Each row is a point on a tangle of strands that fork and nearly touch. The rows are in no order.
Points whose rows are less than 107 apart are linked; no others are. Some points are linked to none.
<119>: -7  12  15  -3  -5  28  -34  -4  1  -25  -8  5  -9  3  9  12  -25  8  10  13  14  7  -30  -3  -20  -2  -10  34  -8  7  1  -10  24  3  -1  -24  6  23  14  -20  -25  29  2  -29  14  9
<224>: -28  -11  13  15  -11  39  -29  20  -19  -13  -16  29  -20  -27  37  -11  -42  -5  7  -28  1  -4  -12  23  -51  23  6  -15  -20  -17  -12  27  20  -4  -13  -12  5  35  -21  4  -24  26  -33  -20  3  4
<566>: -23  -6  -14  16  -28  -17  11  27  -14  17  -17  -16  5  -15  12  -11  -1  17  12  -23  -1  -1  10  26  -1  10  13  -33  2  -8  -22  36  -7  2  0  10  -16  -28  -35  7  13  -21  -29  9  -8  -5
<283>: 7  -1  -27  -32  -12  -46  10  13  13  -8  -8  -7  29  31  22  22  71  -43  -10  -18  -11  10  14  -9  28  -50  12  -8  -9  20  -7  17  -35  9  10  26  19  -44  7  24  35  -32  22  18  -16  -23
<657>: -3  -1  -10  -12  -29  -18  15  -21  -5  21  -10  -15  -10  -17  0  -1  4  40  24  8  10  9  13  16  15  -6  8  -17  8  11  14  22  43  -13  -11  -5  -24  -40  25  -7  41  -37  6  32  9  -23
<512>: 0  -62  -17  8  28  26  52  7  8  21  24  14  -20  -22  -24  5  10  -14  16  39  -25  -7  43  -23  -13  10  -5  21  16  10  7  -17  -27  -16  -1  0  -24  20  9  -21  -1  -3  4  36  -12  14
<497>: 21  -9  -18  -19  -19  -19  6  5  13  -8  1  -10  7  -4  -2  39  33  -16  29  15  -2  3  10  -14  22  -19  -1  30  15  21  8  -17  -4  1  16  -7  -14  -27  30  -10  25  -16  27  7  1  -1
<990>: -27  8  24  -2  -25  12  41  -6  8  29  11  8  0  -3  32  -16  -4  35  16  20  -39  -8  11  1  17  -17  19  71  1  -19  5  -24  -17  1  -8  -8  -8  -37  22  -17  27  -5  -10  62  11  -5
<91>: 25  -23  -39  17  9  -10  15  -12  -17  18  -7  -6  -22  -21  -38  3  -9  22  26  -2  23  9  35  6  3  18  -20  -76  17  15  -9  28  31  -23  -13  20  -33  -19  -19  14  1  -24  -2  0  -19  -6
<1099>: -16  0  35  2  -34  20  20  -4  21  27  13  13  -13  -22  32  -15  -25  35  31  21  -29  -1  11  4  -6  -9  11  56  -1  -16  21  -17  14  0  -15  -31  7  -11  34  -31  -8  11  -25  40  12  -4
<751>: -3  11  -24  -5  -42  4  15  12  -22  -7  3  19  -14  0  11  5  -15  38  35  -6  -12  -8  -9  12  42  -7  3  78  -2  -8  17  -23  -14  -7  14  -32  -18  -33  15  -4  52  0  3  20  21  18
<110>: -6  7  -1  15  -46  -18  -27  14  10  17  -13  -19  -17  -30  18  7  -4  8  42  -28  11  24  4  25  -22  16  -8  -57  5  -9  5  29  41  4  -13  -27  4  -25  7  -14  -28  -7  -36  -18  -10  0
<587>: -13  -34  -11  -8  -17  29  49  -2  -28  -25  16  36  18  28  50  -11  6  9  -14  15  -13  4  18  -15  8  -41  23  55  -22  21  -18  31  -19  -20  7  18  -3  -15  10  -4  48  -8  11  31  9  -12
<197>: 39  -22  -43  41  -11  3  -8  7  -56  -36  3  28  -16  28  -36  -16  -25  24  -4  -52  8  -3  17  7  17  6  3  -27  10  -30  5  6  -15  -19  20  -32  -1  20  -19  37  14  6  4  17  7  5
<1074>: -6  9  -1  -31  -21  4  -15  43  36  -5  8  14  -2  -19  27  20  17  -47  22  -19  -48  -17  -6  5  16  -17  27  71  -12  -4  20  -55  -61  31  41  -26  8  -13  -7  10  1  17  8  17  10  19
<326>: -28  -17  -22  -4  -8  12  5  11  -6  -3  11  2  -20  -17  -9  5  16  -1  35  0  3  -9  19  -7  5  11  9  19  21  23  -23  -28  15  -7  14  7  -44  -4  2  1  28  3  15  22  7  8
<914>: -22  44  34  -38  -22  8  -52  24  48  -18  1  10  13  1  43  8  16  -46  11  -38  -18  -5  -23  5  -3  -22  30  44  -14  -1  2  -47  -8  30  25  -18  29  -3  17  17  -6  26  0  3  8  -2
<1082>: -23  -27  33  17  46  29  12  -2  4  18  -2  -1  8  -22  -1  -9  -18  -27  -30  38  -17  -28  6  7  -34  21  6  -17  -5  5  -12  9  -17  10  -8  46  -6  43  -46  -7  -36  1  -12  -25  -5  7
<810>: -33  -41  47  0  -13  49  -10  11  13  13  -4  11  -2  -50  30  -8  -22  -33  1  19  -33  -21  22  22  -49  18  24  -15  -26  -2  9  12  -12  34  8  17  13  33  -33  -7  -46  20  -16  -25  5  14
<194>: -17  15  2  13  -10  21  -44  11  -22  -8  -15  21  -36  -19  20  -10  -29  13  13  -34  10  5  -24  10  -39  28  -7  -19  -8  -22  -9  11  38  -6  -19  -24  -3  25  3  -2  -22  30  -27  -19  -1  4
<376>: 25  -60  -33  16  37  28  51  -7  -25  -7  34  39  -22  1  -31  -10  -17  13  -6  31  2  -10  39  -34  0  9  -11  14  19  11  -1  -6  -2  -34  -6  11  -23  30  15  -6  8  9  6  30  -6  2
<32>: 47  1  -6  -10  -10  -42  1  -24  3  0  5  6  -11  12  -12  -4  0  10  -14  -5  29  11  6  -22  23  4  -13  -20  5  -3  41  5  51  -18  -34  -28  26  -4  55  1  22  -17  14  9  13  -20
<132>: 29  -15  -21  17  67  17  17  -17  -6  7  6  4  -26  3  -53  -1  -8  8  -14  48  5  -2  1  -30  -5  28  -30  6  13  -2  3  -29  0  -7  -15  12  -18  38  7  -12  -31  25  6  -13  -9  20
<633>: 36  -28  -29  15  26  -3  -1  -24  -12  -3  -2  -2  -26  -11  -32  6  -6  10  14  5  34  25  19  -10  -7  16  -37  -77  4  18  -2  38  38  -29  -19  16  -17  6  3  13  -19  7  1  -27  -19  11
<564>: 35  9  -24  -8  -7  4  12  -9  -27  -32  -7  12  18  34  -7  20  -30  44  -20  21  9  -3  -30  12  36  -23  -17  60  -2  0  12  4  -21  -6  27  -11  -4  -20  -5  -14  36  -8  22  -22  13  0
<831>: 26  -35  -29  -8  -14  -14  28  2  -18  -15  7  2  13  9  1  17  18  -3  3  14  2  8  18  -8  15  -25  -3  11  2  21  2  29  -15  -15  17  -3  -7  -23  15  -11  24  -26  18  11  -3  -7
<676>: 2  6  5  12  73  20  -10  -14  -10  7  -5  -6  -11  -5  -46  -5  -14  -20  -38  40  -2  -14  -18  -17  -21  33  -23  1  -2  10  -11  -29  -17  11  -7  22  -16  53  -29  -5  -50  25  4  -33  1  16
<621>: 60  -1  1  1  8  -30  15  -27  -6  1  2  0  -3  30  -22  -2  -21  23  -37  26  25  12  -2  -20  16  2  -28  -10  9  -15  37  17  35  -18  -29  -25  33  15  37  -16  -9  -4  7  -19  2  -11
<531>: 13  10  -54  10  -27  -13  -17  16  -43  -22  -20  -8  -10  9  -35  4  -25  28  13  -66  20  3  -10  40  30  14  7  -45  2  -6  -6  21  -12  -2  28  -11  -17  -31  -47  37  34  -24  2  -10  0  4
<1136>: -16  39  20  -15  -11  -6  -26  17  5  -15  2  9  16  33  26  -18  -10  -4  -29  -40  -2  2  -51  1  11  -7  8  30  -21  -27  7  -20  -13  15  -2  -24  43  3  2  4  5  18  -12  0  12  -12
<243>: 8  15  1  -18  -2  -16  15  -34  -9  30  -13  -23  6  -2  -14  -4  -2  54  -1  33  17  2  1  18  24  -9  -3  -15  12  6  6  19  40  -16  -8  15  -19  -41  14  -13  39  -40  19  18  6  -26
<748>: 62  -18  -35  33  -12  -42  14  7  -23  21  3  -8  -18  3  -54  10  6  5  -3  -15  -2  -1  29  -6  23  16  -11  -48  26  -29  29  -10  -18  -4  -5  -29  -3  -19  0  14  -2  -28  14  13  -1  4
<713>: -26  -3  -8  -7  -47  -12  26  -3  -19  13  -6  6  4  0  38  -25  11  45  8  -9  -3  10  11  10  15  -15  23  1  -12  -2  -3  41  22  -13  -10  10  -7  -40  15  3  52  -29  -12  45  7  -29
<856>: -48  -18  15  -23  -25  44  35  8  -5  -15  10  23  12  27  64  -14  31  -12  1  10  -24  -2  13  -12  1  -37  42  49  -25  6  -26  16  -27  6  4  25  8  -21  -7  16  42  -6  12  33  13  -1
<788>: -30  58  24  -13  -9  -3  -55  7  10  -11  -11  -7  5  6  15  -2  -3  -15  -10  -48  5  5  -51  12  -15  11  7  10  -13  -13  -9  -29  14  26  6  -28  16  11  5  -4  -15  22  -13  -18  9  1
<1056>: 1  13  9  16  15  -25  -18  -21  -7  16  -17  -20  10  -16  0  -3  -20  12  -3  -2  34  5  6  19  -9  6  -27  -77  4  18  -29  56  39  -20  -19  39  -8  -3  -38  2  -21  -16  -20  -35  -27  -9
<763>: 19  31  -36  19  20  -14  -36  -11  -42  -29  -16  -5  -10  32  -57  7  -20  -3  -25  -49  26  5  -24  6  12  24  -24  -43  8  -7  -10  -24  -2  -5  27  -13  -19  15  -35  30  -4  6  16  -16  -1  3
<663>: -17  5  63  -26  2  2  -17  -2  52  7  17  -10  26  -6  38  -9  17  -32  -14  25  -14  -7  -3  -10  -28  -30  12  9  -17  1  7  -2  -4  26  -6  -3  48  15  24  -19  -49  17  -3  -18  8  -1
<524>: 9  -9  -19  -22  -10  -44  15  21  18  -16  2  24  25  23  38  4  66  -56  -10  -20  -23  8  24  -30  19  -47  21  17  -9  18  2  4  -28  -3  3  19  29  -24  27  34  34  -19  7  41  -16  -25
<680>: 22  5  -21  1  -28  10  23  -3  -32  -12  -7  16  -4  8  11  14  -30  62  20  24  -7  -9  -13  16  33  -17  -9  71  1  -1  17  9  -8  -17  16  -13  -20  -32  5  -15  46  -7  3  2  17  10
<1022>: 12  31  10  4  32  -16  -29  -32  -15  2  -25  -26  0  1  -20  8  -14  15  -14  10  37  10  -23  6  -6  13  -35  -55  4  28  -27  32  44  -21  -9  33  -12  13  -21  -7  -22  2  7  -51  -15  3
<187>: -31  11  4  2  -3  -33  -37  18  0  -12  9  11  -1  11  9  -19  9  -54  -21  -72  15  -4  -14  -1  -15  13  8  -39  -2  -16  -16  -7  3  -1  -6  -23  32  29  0  32  -2  14  -12  8  -6  -6
<1176>: -41  -8  -11  1  -4  10  -4  25  -14  -6  16  25  -14  4  7  -29  -5  -29  -12  -55  -2  -17  -11  -5  2  22  28  9  -2  -16  -18  -33  -14  3  3  -10  -3  21  -17  28  34  12  -3  27  14  1
<882>: -14  7  2  9  -33  23  -6  33  -5  -17  -23  -4  13  -19  43  16  -21  34  39  1  -15  -13  -12  48  -12  -7  15  33  -19  -5  -5  43  -31  11  28  2  -18  -24  -49  -6  -1  -1  -26  -21  1  24
<345>: -3  -1  25  -3  5  48  11  -10  18  1  5  -4  0  -20  1  16  -13  30  25  68  -14  -18  6  4  -17  -12  0  68  3  10  -2  -16  -6  6  11  8  -19  4  11  -32  -22  13  9  -11  10  18
<599>: 48  -4  -41  35  17  -33  -6  4  -25  7  8  -2  -22  14  -68  4  13  -9  -9  -27  10  -10  19  -22  25  27  -15  -47  30  -30  14  -46  -6  0  -5  -21  -6  8  1  27  -8  -2  20  6  -3  9
<1131>: 13  16  19  4  40  -5  -11  -30  8  10  -13  -31  -2  1  -25  6  -2  18  -9  38  22  11  -16  -8  -9  11  -35  -24  7  14  -9  15  33  -10  -15  23  -6  23  5  -21  -37  9  -1  -37  -9  14
<683>: -20  18  -24  -19  -40  -31  -9  31  -5  -14  -11  -9  16  24  25  -3  32  -6  4  -60  0  12  -18  13  28  -14  23  -12  -14  -10  -3  16  -32  13  11  -7  17  -35  -9  26  38  -16  0  11  -3  -12
<786>: -40  1  46  -24  -24  32  13  -6  18  -4  15  17  22  20  71  -17  34  -16  -8  17  -12  -4  19  -18  -12  -49  36  41  -24  0  -14  8  -4  4  -11  19  34  -12  20  5  11  4  4  20  15  -14
<246>: -18  15  5  14  -22  -10  -24  -10  5  20  -22  -30  -2  -30  7  9  -15  19  37  -18  29  15  14  28  -16  13  -17  -73  4  22  -29  48  51  -6  -17  17  -16  -25  -17  0  -14  -16  -26  -31  -25  1
<11>: -13  -25  -7  20  -36  10  13  54  -4  10  -16  4  2  -32  38  5  -17  7  29  -14  -33  -10  11  43  -22  7  22  5  -16  -18  -2  46  -57  13  21  -8  -6  -20  -59  1  -20  -7  -43  7  -8  27
<1052>: -24  -4  13  -13  -23  -31  -11  36  34  4  16  19  10  -13  43  -14  43  -61  1  -38  -22  -7  11  -13  -11  -14  31  1  -8  -5  2  -9  -7  7  -9  -10  35  3  20  18  3  4  -15  34  -5  -17
<1203>: -13  22  -26  -22  -34  -18  -13  44  6  -25  -2  5  4  21  19  3  19  -12  14  -66  -10  5  -26  9  31  -3  26  29  -11  -16  7  -19  -41  16  27  -23  9  -23  -9  26  40  0  0  22  -6  4
<765>: 3  13  -33  14  -19  -26  -3  17  -35  15  -21  -13  0  -7  -18  -14  -21  38  0  -45  20  -9  -4  35  26  19  8  -55  3  -11  -20  31  -5  -4  5  16  -18  -37  -53  27  28  -26  -16  -3  -8  -12
<565>: -19  4  -19  17  23  2  -12  16  -25  -28  7  -1  8  28  -33  -14  -12  -31  -36  -53  11  -6  -18  9  0  20  8  -24  2  -7  -27  -16  -44  2  31  5  -12  32  -59  36  10  4  4  4  1  7
<1068>: -27  -32  25  2  13  6  44  1  12  19  22  4  24  2  24  -22  12  -12  -25  37  -21  -5  22  -10  -20  -18  12  4  -3  -3  -6  23  -16  -8  -13  18  11  11  4  -18  0  -13  -15  29  -6  -13
<157>: 18  18  -2  5  6  -19  -5  -13  28  27  -12  -44  -13  -18  -41  27  12  9  35  19  7  20  4  3  7  24  -27  -35  23  7  13  -23  24  12  -7  -4  -29  -25  6  -19  -24  -11  6  -21  -8  15
<701>: -30  -22  -14  22  -33  -6  21  43  -3  22  -14  -12  7  -26  26  2  -4  0  27  -21  -14  -5  21  34  -10  8  21  -22  -5  -3  -28  43  -37  9  13  7  -19  -35  -56  9  -4  -16  -36  11  -18  12
<656>: -19  0  31  -7  -25  43  -19  8  11  -19  0  0  4  -15  27  13  -7  13  25  31  -3  -9  -4  10  -26  -12  11  44  -7  10  -8  0  6  6  12  -7  -2  4  4  -16  -17  18  5  -17  16  15
<730>: 23  13  -23  29  54  14  3  -19  10  22  -22  -27  -7  -25  -41  21  -13  19  26  37  12  4  10  8  -8  34  -42  -39  14  20  -20  -2  11  4  -7  48  -56  -3  -48  -5  -41  0  -7  -39  -35  18
<808>: 45  -31  -24  22  40  16  41  -13  -18  7  14  23  -17  10  -38  -6  -27  28  -17  45  0  -8  17  -26  4  11  -25  19  18  -9  10  -6  3  -24  -13  2  -9  28  11  -15  -12  12  -1  4  -8  3
<513>: -31  -3  12  -4  -18  -27  -20  28  14  -5  20  13  6  -3  33  -20  15  -51  -13  -51  -2  -4  -1  -5  -18  0  19  -15  -9  -17  -3  0  1  4  -11  -24  41  16  10  15  -4  8  -25  16  2  -11
<677>: -17  21  6  1  -12  10  31  4  0  26  8  12  0  -6  10  -9  -15  40  13  23  -39  -22  -5  9  31  -4  3  84  4  -21  12  -43  -26  5  1  -14  -18  -34  8  -20  29  -1  -12  37  19  18
<644>: 46  -27  -28  13  50  2  2  -45  9  6  -3  -22  -20  -13  -40  15  -2  10  18  21  35  36  14  -11  -4  20  -53  -84  2  29  -11  46  30  -22  -18  33  -15  7  0  13  -38  14  3  -55  -29  30
<274>: 40  14  -33  -2  -29  -38  -32  4  -24  -14  -9  -5  -12  15  -23  12  -6  -4  -1  -54  26  14  -15  10  18  8  -6  -39  5  -21  25  0  14  -2  1  -39  14  -13  10  25  16  -17  15  -10  12  -10
<623>: 5  14  18  -11  23  3  30  -44  0  21  -8  -25  33  8  -8  0  4  50  -16  56  7  -2  5  9  14  -23  -4  -9  18  12  -14  33  25  -19  3  48  -26  -24  5  -27  28  -31  18  9  -10  -27
<385>: 28  -5  -60  25  -25  -2  -18  12  -51  -34  -3  12  -24  16  -43  2  -24  23  17  -66  13  1  0  21  20  14  1  -27  9  -24  9  -3  -14  -11  31  -33  -18  -5  -25  40  29  -4  11  5  5  12
<1117>: -41  26  26  -21  -4  25  -16  21  10  -19  7  16  9  29  29  -27  -18  -24  -35  -44  -21  -6  -45  9  9  6  30  34  -35  -23  10  -31  -48  28  10  -16  40  17  -24  21  12  16  -9  4  10  0
<1158>: 30  14  -17  -18  -25  -40  -23  -4  -11  -5  -7  -1  -8  7  -12  11  9  0  5  -35  30  8  -11  1  28  3  -2  -29  4  0  25  -2  37  -7  -13  -28  12  -21  32  13  36  -20  23  2  16  -22
<814>: 5  -18  -26  34  -2  0  -10  24  -39  -19  16  27  -19  15  -25  -24  -17  -7  -12  -59  3  -13  3  -5  6  21  13  -5  4  -36  -1  -26  -25  -9  8  -34  9  34  -14  33  10  15  -5  26  10  4
<234>: 14  -7  -11  -13  40  19  0  -14  23  2  10  -30  -15  -9  -44  31  28  -2  28  43  9  3  5  -21  2  13  -23  23  22  33  -11  -45  10  9  12  16  -36  10  18  -19  -18  14  32  -20  -1  30
<544>: -10  11  -15  13  -27  -16  -34  19  -14  3  -9  -7  -23  -16  3  3  -8  0  24  -46  13  12  -9  15  -16  24  -8  -43  5  -12  -8  2  29  0  -7  -27  0  -5  0  4  -14  5  -19  -18  -7  5
<592>: -30  -38  35  2  -14  41  -17  15  0  -6  -1  27  -8  -34  40  -13  -31  -18  2  1  -11  -13  9  16  -53  10  14  -10  -27  -8  7  35  9  3  -15  -6  25  41  -11  -4  -33  23  -27  -20  3  4
<1162>: -1  8  4  31  69  19  -5  -8  -16  16  -16  3  -14  -14  -24  -7  -26  -10  -23  24  3  -20  -8  -1  -29  43  -18  -24  -1  4  -26  -6  -3  -3  -12  46  -31  40  -56  2  -40  14  -11  -26  -6  9
<375>: 7  -30  -17  4  -27  27  41  -5  -36  -26  13  36  -1  14  35  -4  -31  37  1  15  -1  -4  13  -4  17  -27  7  72  -11  13  -1  19  -5  -27  2  -3  -2  -15  17  -13  42  0  3  24  11  -11
<1077>: 30  -19  -35  11  54  19  10  -15  13  7  4  -13  -35  -10  -57  18  16  0  20  44  3  15  6  -29  0  33  -38  -6  21  13  5  -34  6  1  -6  11  -38  16  10  -8  -31  26  14  -23  -9  33
<1164>: -12  10  -27  -29  -19  -38  11  20  -3  -4  -11  -15  26  35  20  6  56  -12  -11  -35  -7  14  -5  4  39  -36  17  -21  -13  7  -15  22  -41  16  9  25  14  -48  -18  28  43  -34  13  13  -7  -17
<1044>: 14  -7  10  1  3  6  -17  -8  1  -33  -5  6  7  16  4  8  -23  -5  -19  17  18  9  -24  -11  -16  -10  -19  14  -7  2  8  15  11  -5  -7  -22  27  35  11  -19  -33  21  -2  -32  3  -3
<77>: -54  2  50  -18  -2  42  0  -3  6  7  11  26  1  6  46  -38  -19  -35  -35  -17  -26  -20  -21  -4  3  5  38  38  -31  -16  3  -34  -22  30  -9  11  42  21  -6  14  11  24  -1  3  26  -10
<325>: -22  9  49  -23  -31  14  -11  10  30  -1  13  9  27  15  66  -11  19  -19  -12  12  -19  1  -5  -4  -15  -45  25  33  -27  -8  4  4  -12  16  -9  -6  50  -7  17  -11  -18  12  -8  2  12  -10
<249>: 5  18  -23  14  30  -8  -21  2  -22  -40  -2  -10  18  43  -51  7  -16  -22  -45  -38  18  2  -28  10  3  9  -15  -22  2  -3  -18  -16  -40  0  36  -3  -13  29  -51  23  -7  2  12  -12  -6  5
<1010>: 57  -21  -24  14  -15  -55  24  3  -6  16  10  -12  4  5  -31  13  19  -16  -10  -7  2  8  29  -10  16  -2  -9  -37  16  -14  38  15  -17  -4  -9  -26  16  -20  19  0  3  -41  10  18  -2  -14
<1017>: 14  1  -28  27  58  27  -13  -8  7  6  -6  -24  -24  -24  -57  21  5  -10  22  40  0  8  0  -11  -17  39  -37  -16  4  21  -15  -34  -9  14  1  20  -52  7  -30  -2  -56  23  5  -45  -19  35
<1218>: -8  16  45  0  -7  16  9  -25  45  36  8  -5  -16  -24  6  -15  -13  41  48  27  -15  20  7  -2  -24  0  2  22  14  -18  29  -23  43  7  -24  -27  0  1  46  -37  -29  19  -21  30  7  4
<700>: -26  -6  29  -4  37  45  -31  -20  2  18  -12  11  -32  -41  -19  -13  -20  -33  -13  20  -25  -11  -12  -9  -43  44  -3  -16  -30  10  12  -32  -4  36  -14  12  2  62  -12  1  -64  47  -5  -39  10  25
<995>: -17  -30  29  10  28  18  66  -22  14  21  10  10  35  0  26  -24  1  9  -24  52  -25  3  36  -5  -32  -27  12  10  2  -2  -1  56  -3  -20  -22  28  9  9  9  -28  1  -22  -20  37  -21  -20
<619>: 21  42  -14  6  38  -16  -10  -33  9  38  -17  -45  -27  -11  -63  15  10  17  16  25  17  19  -9  -9  17  47  -40  -39  23  7  8  -39  40  9  -12  10  -40  -14  3  -7  -21  -1  13  -22  -5  15
<66>: 14  -30  -40  2  -16  -26  16  -2  -16  15  3  -16  -8  -16  -28  14  13  -6  17  -10  20  9  35  5  13  0  -6  -60  10  31  -6  26  11  -13  1  7  -20  -36  -4  10  20  -44  13  8  -7  -10
<453>: 0  20  17  -29  -14  -41  -20  -9  32  -18  -1  -6  29  14  32  7  57  -32  -1  -11  14  6  3  -18  11  -41  4  -9  -3  22  4  13  27  1  -9  13  33  -23  46  15  25  -15  13  5  -9  -29
<538>: -13  37  39  -23  0  -29  -15  -21  38  10  -1  -33  30  11  14  8  55  -7  -2  18  12  1  -3  -9  12  -28  1  -10  11  10  -12  -6  22  9  -6  28  14  -24  32  -8  3  -13  15  -1  -3  -20
<640>: 11  19  0  -21  4  -4  -9  -12  16  -9  -2  -28  5  -2  -23  41  30  3  29  33  8  -6  -5  -8  19  -8  -8  37  20  26  -3  -41  8  11  20  5  -32  -16  20  -17  10  -6  37  -16  6  15
<403>: 19  -6  -2  -13  0  -6  19  -3  -15  -25  6  9  43  52  23  -5  1  9  -52  17  8  10  -16  -7  15  -47  -8  18  -11  -1  -4  33  -21  -12  4  10  31  -7  3  -12  20  -9  9  -15  -1  -24
<970>: 6  12  19  -25  -27  1  -25  29  42  -9  11  15  3  -15  32  20  6  -40  21  -8  -30  -8  -11  -3  2  -24  20  58  -10  2  25  -46  -29  25  24  -34  20  -2  16  -8  -23  24  8  4  12  6
<898>: -35  -17  54  -3  14  43  2  -2  18  29  -2  -7  14  -40  11  -10  -17  -24  -19  44  -37  -31  11  19  -36  16  24  0  -18  -2  5  -12  -27  42  14  35  -1  25  -34  -12  -42  7  -10  -25  13  9
<226>: -5  -23  13  -2  14  32  26  3  26  20  15  -5  -8  -26  -14  16  8  3  24  53  -29  -12  19  -9  -11  -1  0  48  12  7  7  -34  -18  4  6  -1  -23  7  10  -32  -16  5  8  16  0  20
<557>: 9  18  7  9  6  17  -13  -14  31  20  -15  -24  -34  -29  -18  9  1  33  53  28  1  24  -5  0  -18  27  -27  -19  12  -3  11  -14  41  5  -19  -6  -26  -4  22  -21  -42  22  -14  -20  -3  24
<854>: 42  -44  -43  1  -17  -37  27  -1  -16  -1  10  -10  3  -9  -20  21  22  -20  5  -4  12  11  40  -6  11  -18  1  -41  1  30  14  39  -12  -17  4  -6  -6  -30  13  4  15  -50  22  15  -6  -14
<736>: 22  11  -3  -5  6  -3  21  -7  -22  -9  0  3  28  38  4  2  -15  35  -40  28  3  -3  -24  -4  25  -25  -12  42  0  -7  1  11  -15  -9  9  9  14  -13  0  -20  22  -10  8  -11  5  -14
<392>: -12  32  -17  -24  -17  -2  -25  38  24  -28  1  14  0  9  9  13  10  -32  13  -49  -19  -11  -24  6  29  0  20  62  -3  -9  12  -60  -43  20  34  -25  0  -8  -3  26  31  13  2  19  2  8
<52>: 2  3  14  -21  -15  -49  1  11  45  -2  12  17  17  -6  40  -12  62  -50  4  -12  -18  6  29  -31  -1  -34  20  7  -5  13  13  4  14  -4  -18  14  35  -18  54  18  20  -15  -12  43  -16  -24
<822>: -37  8  37  -8  27  23  -15  -13  1  4  12  16  -5  2  9  -21  -16  -31  -37  6  -6  -22  -26  -21  -1  15  12  39  -10  6  -9  -46  -3  11  -11  4  19  43  4  0  -4  28  9  0  20  -3
<40>: 3  -7  8  -6  1  -1  -5  -9  -10  -44  7  15  31  45  18  -4  -19  -11  -50  6  23  14  -21  -8  -4  -34  -12  9  -12  1  -4  33  -2  -16  3  -9  35  29  2  -3  -4  10  5  -21  1  -19
<416>: -13  6  -1  9  18  -38  -14  0  -23  -7  14  11  -2  14  -17  -25  8  -28  -32  -42  22  -6  -6  -16  -2  12  -8  -41  12  -6  -18  -8  15  -15  -10  -3  10  31  -1  20  6  8  4  9  0  -8
<720>: -19  23  38  2  3  24  -10  -16  27  27  -2  -11  -19  -25  -1  -7  -10  37  34  30  -2  1  -5  2  -25  15  -4  13  9  -6  2  -19  42  3  -15  -2  -16  9  22  -28  -27  18  -16  5  9  9
<21>: 47  -14  7  12  14  -12  13  -11  17  4  -8  -23  8  -1  -16  18  -9  22  1  43  10  23  2  1  -12  -2  -35  -26  10  -2  22  37  18  -7  -14  -2  8  7  8  -34  -42  -6  -12  -38  -15  8
<295>: -38  1  -5  8  15  3  -6  16  -19  -7  7  3  -3  5  -6  -15  -1  -25  -17  -28  11  -10  -12  -1  -2  19  10  -12  6  3  -28  -14  -7  -1  10  12  -14  23  -31  15  16  8  3  3  9  0
<667>: -43  57  35  -30  -9  5  -58  12  38  -12  -6  -4  -1  -11  28  6  21  -40  13  -45  -3  -14  -25  4  -16  2  31  20  -3  6  -21  -47  17  28  14  -8  11  7  19  13  -4  27  9  -3  9  -1
<778>: -26  9  31  -8  8  -17  14  3  22  18  11  -15  31  13  18  -13  30  -8  -25  20  -10  -6  -5  -6  -1  -17  8  -1  4  -9  -12  -2  -8  7  -8  21  18  -6  6  -11  -1  -13  -5  11  -1  -15
<709>: 35  30  -28  6  0  -36  -41  -7  -30  -26  -11  2  -8  37  -46  2  -13  -6  -28  -66  30  4  -24  -4  25  14  -13  -40  10  -23  14  -24  9  -7  8  -35  14  12  2  35  13  2  21  0  7  -6
<151>: -34  -16  50  -3  41  40  -7  -31  5  21  6  11  -15  -27  -10  -17  -22  -34  -37  35  -18  -25  -5  -19  -19  29  10  16  -17  13  4  -36  -6  26  -12  22  14  66  1  -5  -30  28  9  -21  17  6
<628>: -6  15  40  1  44  29  41  -50  18  21  -1  -23  26  3  -7  -3  -5  50  -5  73  5  -2  12  1  -11  -14  1  15  21  13  -17  28  30  -20  -6  49  -16  9  12  -34  7  -7  8  9  -13  -12
<184>: -3  -17  33  0  34  23  59  -40  26  22  5  -16  25  -9  -4  -4  3  35  8  61  -12  15  32  -4  -24  -22  2  19  16  9  7  35  12  -16  -12  20  -3  10  28  -45  1  -10  -4  25  -23  -8
<161>: 79  -16  -14  15  -15  -30  15  -14  -26  -20  -3  13  13  33  -13  4  -25  25  -39  13  23  12  4  -9  16  -19  -16  -3  3  -19  42  43  1  -20  -10  -33  36  4  21  -11  -2  -21  6  -24  5  -19

A fork is a point with three links, a tip a point with one. Leave the first point through the second and follow the links. Name the first fork or tip that comes.
<564>, <736> | <132>
<110>, <246> | <21>
<77>, <1117> | <52>
<1218>, <1099> | <680>

A fork is a point with three links. Follow the links from the first point to the second and name the forks in between, in order.
<544>, <119> | <132>
<325>, <1218> | <680>
<810>, <748> | <132> > <1077> > <854>
<683>, <531> | <52> > <295>
<633>, <512> | <854> > <1077> > <132>
<914>, <1068> | <52>
<565>, <683> | <295> > <52>
<854>, <676> | <1077> > <132>
<644>, <1077> | <854>

Name the points in between on the shortest way along the links from the first point to the second, in order.
<1077>, <1056> | <132> > <676> > <1162> > <1082> > <898> > <810> > <592> > <224> > <194> > <544> > <110> > <246>
<822>, <1203> | <77> > <1117> > <1136> > <788> > <667> > <914> > <970> > <1074> > <392>
<1068>, <1164> | <778> > <538> > <453> > <52> > <524> > <283>
<856>, <808> | <587> > <375> > <680> > <564> > <736> > <403> > <40> > <1044> > <119> > <656> > <345> > <226> > <512> > <376>
